The views of a scene show one set of named points, each view turned or mirrored, and shifted as a whole, with a little noise and some points left out.
(in the rows, 128 means zero)

Scene 1
View 1
gup: [147  33 183 139 134 165  97 114]
lepi: [114  94 142 137 136 130  94 132]
keduk: [105  98 148 140 112 133  83 140]
senim: [ 92 107 155 139  77 128  67 145]
mam: [101 115  85 176 132 121 118 162]
Tal: [ 91  77 126 176 119 125  99 136]
sovi: [148 166  91 122 128 154 119 201]
gefed: [114 113 137 129 147 122  94 134]
bev: [124  92 116 162 134 142 112 154]
gozo: [ 98  93 142 135 166 110  90 110]
fozu: [109  73 130 167 120 138 105 141]
fufe: [119 153 140  96 149 123  84 141]
View 2
mam: [115 149 119 162  97 139  68  75]
lepi: [115 136 102 140 128 142 109 132]
fufe: [ 98  80  76 144 145 138  77 127]
gefed: [107 125  92 141 134 144  93 124]
keduk: [148 124  94 145 115 126  81 153]
gozo: [106 156  88 136 158 156  94 131]
sovi: [ 88  55 111 163  81 127  80  69]
senim: [164 123  98 145 100 118  87 164]
fozu: [136 166 128 142 103 138 137 136]
Tal: [139 170 118 149 108 140  97 121]
bev: [111 140 124 150  99 138 112  96]
View 3
gup: [113 133 173  76  97 177 144 105]
gozo: [ 81 123 109  74 149 123 124 114]
fozu: [ 88 121 138 117 117 147 108 147]
fufe: [ 70 119 108 106 213 151 152 116]
lepi: [ 85 124 129 100 149 151 127 129]
bev: [ 88 108 124 138 130 144 127 145]
gefed: [ 72 115 102 105 175 127 132 127]
Tal: [ 79 121 128 110 125 138  93 151]
keduk: [ 77 130 142 103 158 163 107 140]
View 4
mam: [ 79 172 144 121 114 157  52 103]
gozo: [123 166 163  85  92 157  79 169]
bev: [136 150 147 108 106 174  63  93]
gup: [195 134 162  88  80 184 122 127]
senim: [ 97 170 143 134  96 164 154 145]
sovi: [ 84 135  63 134 157 167  65 116]
Tal: [108 174 171 115  86 163  95 114]
keduk: [111 162 145 119  96 166 121 139]

Which points are out of place in each view (at most two, in the order of its rows)? Write none if all are in place.
view 1 => none
view 2 => keduk, fozu
view 3 => gefed
view 4 => bev
